Points, in no order, along strands that fork, close into loops and pass close to each other.
In the rows, 128 means zero.
Points whose rows are less than 46.7 apart are linked; no others are. Some points are linked to none.
des: [157  76 127  65 152  96 123 147 116 175  72 139  88 128 119 193  98]
Masir: [139  91 133  78 145 107 121 148 105 145  80 127 109 138 116 152 108]
Loga: [146 144 140 148  78  85  79  71 178 121 170 118 102  87  80 163 140]
gipa: [169  97 124  94 133  99 114 147 106 163 103 144  84 115 122 199 112]
kezu: [ 92 129 128 126 108  82 118 104 142 100 123  91 157 147 118  66 113]
Vosi: [166 152 119 169 110 154 110 110 157 147 187 154  96  80 137 200 155]
begi: [162  86 125  78 145 102 121 149 109 172  85 145  87 123 123 197 105]
Gof: [127 127 123 125 179 188 168 185  89 133 104 156 141 147 167 124 134]
napaz: [137 103 136  98 106  63  92 123 120 120 102 106 100 127  91 145 106]
vapa: [153 111 119  99 179 175 157 185  89 166  95 174 121 132 173 181 129]
rir: [129 115 131 109 143 131 131 157 103 125 103 129 123 139 132 131 120]
kun: [111 127 132 129 117 106 119 126 133 105 124 107 132 136 118 105 119]
deza: [120 122 133 125 121 108 117 135 125 111 120 112 125 134 118 120 120]
Rotu: [115 152 126 166 137 188 165 130 143 122 161 136 146 136 146 110 147]
Madop: [132 146 125 160 139 168 142 141 137 126 160 141 124 120 147 147 143]
roko: [133 141 143 149  76  84  86  68 178 116 166 112 117  98  80 138 137]
Rur: [115 109 136  99 101  59  93 115 126 106 101  93 126 138  97 102 102]
Nek: [144  91 130  76 159 125 132 158 101 155  77 140 112 137 130 162 111]
vefuv: [164 142 112 157 130 153 121 146 132 143 165 156  95  94 156 207 143]
zeve: [148 118 120 106 190 191 169 193  82 159  97 177 131 135 182 168 134]
tiv: [148 101 128  89 166 146 141 170  94 156  89 153 115 135 146 168 119]
Goze: [103 127 131 128 107  89 114 112 141 101 125  96 144 140 112  85 114]
nezi: [ 93 117 127  96 141 118 140 145 102 111  83 108 158 162 135  59 109]
gel: [106 131 121 126 174 188 176 179  92 121  98 142 157 160 162  88 130]
kiz: [ 93 129 121 119 155 154 163 159 100 112  93 122 161 164 151  61 120]
Fana: [154 162 128 179 121 190 138 104 153 146 194 159 117  98 141 162 164]
Zezog: [150 107 131 106 121  88 104 137 114 131 110 124  95 121 107 168 114]
saz: [111 137 142 144  69  69  92  50 179 110 158  99 147 114  80  90 133]
lar: [ 91 123 125 110 130 104 135 132 112 105  97 100 157 160 131  55 109]
sos: [ 92 132 133 134  88  57 104  63 166 103 140  82 166 137 100  58 117]
viror: [144 103 127  87 178 163 152 178  91 160  82 159 125 139 155 164 121]
mig: [122 139 145 148  68  76  87  54 180 114 164 108 134 106  76 110 136]
Zizes: [162 151 131 159  90 116  89  81 171 137 183 138  94  75 100 187 151]
Mun: [135 126 121 122 190 203 174 197  84 145 103 171 141 143 180 143 138]
Gumes: [156 108 128 107 130 103 111 147 107 142 112 134  93 118 119 179 119]
bes: [ 88 126 127 123 105  65 114  95 144  99 120  84 162 148 114  54 108]
Baluz: [123 157 127 174 135 199 166 120 147 129 175 142 144 131 147 119 156]
Nuzol: [108 134 118 132 184 206 186 188  88 125  98 151 159 162 174  92 136]
Sofi: [128 119 128 115 157 152 144 169  97 128 103 138 129 140 144 129 126]
sudil: [171 160 124 173  96 150 101  87 165 151 198 159  93  68 121 195 163]
Riz: [154 148 136 154  83  98  82  73 175 129 176 127  95  80  87 176 146]
Bet: [133 159 128 178 132 201 158 114 149 136 184 150 135 121 146 133 160]
vab: [140 151 124 167 136 174 140 132 145 133 172 146 119 112 146 159 149]
veb: [166 148 115 165 118 150 112 124 150 146 178 155  95  81 147 207 148]
dum: [ 98 130 125 128 137 134 144 143 119 108 113 113 153 153 138  77 120]
vem: [173 154 125 166  91 130  91  85 168 147 191 151  87  66 115 203 158]
fubuf: [109 163 127 175 113 204 185  88 141 129 179 135 177 149 136  73 161]
sudu: [121 145 129 155 129 154 139 127 146 118 155 128 131 126 134 127 139]
doru: [145 108 135 104 112  74  98 129 118 125 110 114  96 122  98 158 109]
duduv: [141 158 126 176 135 194 151 123 150 139 185 155 124 111 149 153 158]
mebod: [133 120 126 114 173 174 155 180  90 137 101 153 133 141 158 138 131]
faz: [ 74 132 119 120 127  87 142 111 125 102 110  88 176 165 136  25 110]
ziva: [128  99 137  88  98  47  87 113 120 116  93  95 110 135  83 123  99]
Banu: [164 164 126 181 111 181 125  97 155 152 200 163 108  85 137 174 168]
gilef: [101 132 121 130 163 174 170 170  98 116 103 133 156 159 158  80 129]
Lumu: [ 83 124 123 106 127  85 130 122 115 103  95  91 166 162 129  38 105]
Nobul: [ 90 120 123  99 154 140 155 156  95 116  78 117 162 166 146  56 114]
Musef: [130 104 135  95 143 116 124 152 102 130  91 124 121 139 121 130 113]
puzin: [117 112 135 104 109  77 104 125 122 108 103  99 127 140 104 105 106]
nefup: [ 88 130 128 126  95  53 106  75 157 100 130  79 165 142 107  52 112]
Gos: [127 111 134 109 119  92 109 134 115 116 105 111 116 134 110 126 112]
gal: [110 144 128 156 131 162 152 129 142 114 149 124 146 140 139 102 139]
nufin: [100 134 136 139  76  64  98  57 173 107 149  90 156 126  91  73 124]

A tip is a point with one link. Name the tips that can be reached along the links from each point below, in the order of the rows.
Madop => Banu
sudil => des, vefuv
gilef => Nuzol, faz

A piece is two or more points that can be reached from each other along the links. Count, over all rows, the pieces, the separate loops (a circle has one, a figure eight two, a Y none), the forks (points with three links) and the tips (points with one).
pieces => 4
loops => 2
forks => 1
tips => 5

Name the points in between on the shortest way along the links from the first point to the second, in order.
bes, Rur => kezu > Goze > kun > deza > Gos > puzin
Gumes, napaz => Zezog > doru
zeve, tiv => vapa > viror
Riz, sudil => Zizes > vem
vapa, mebod => zeve > Mun > Gof
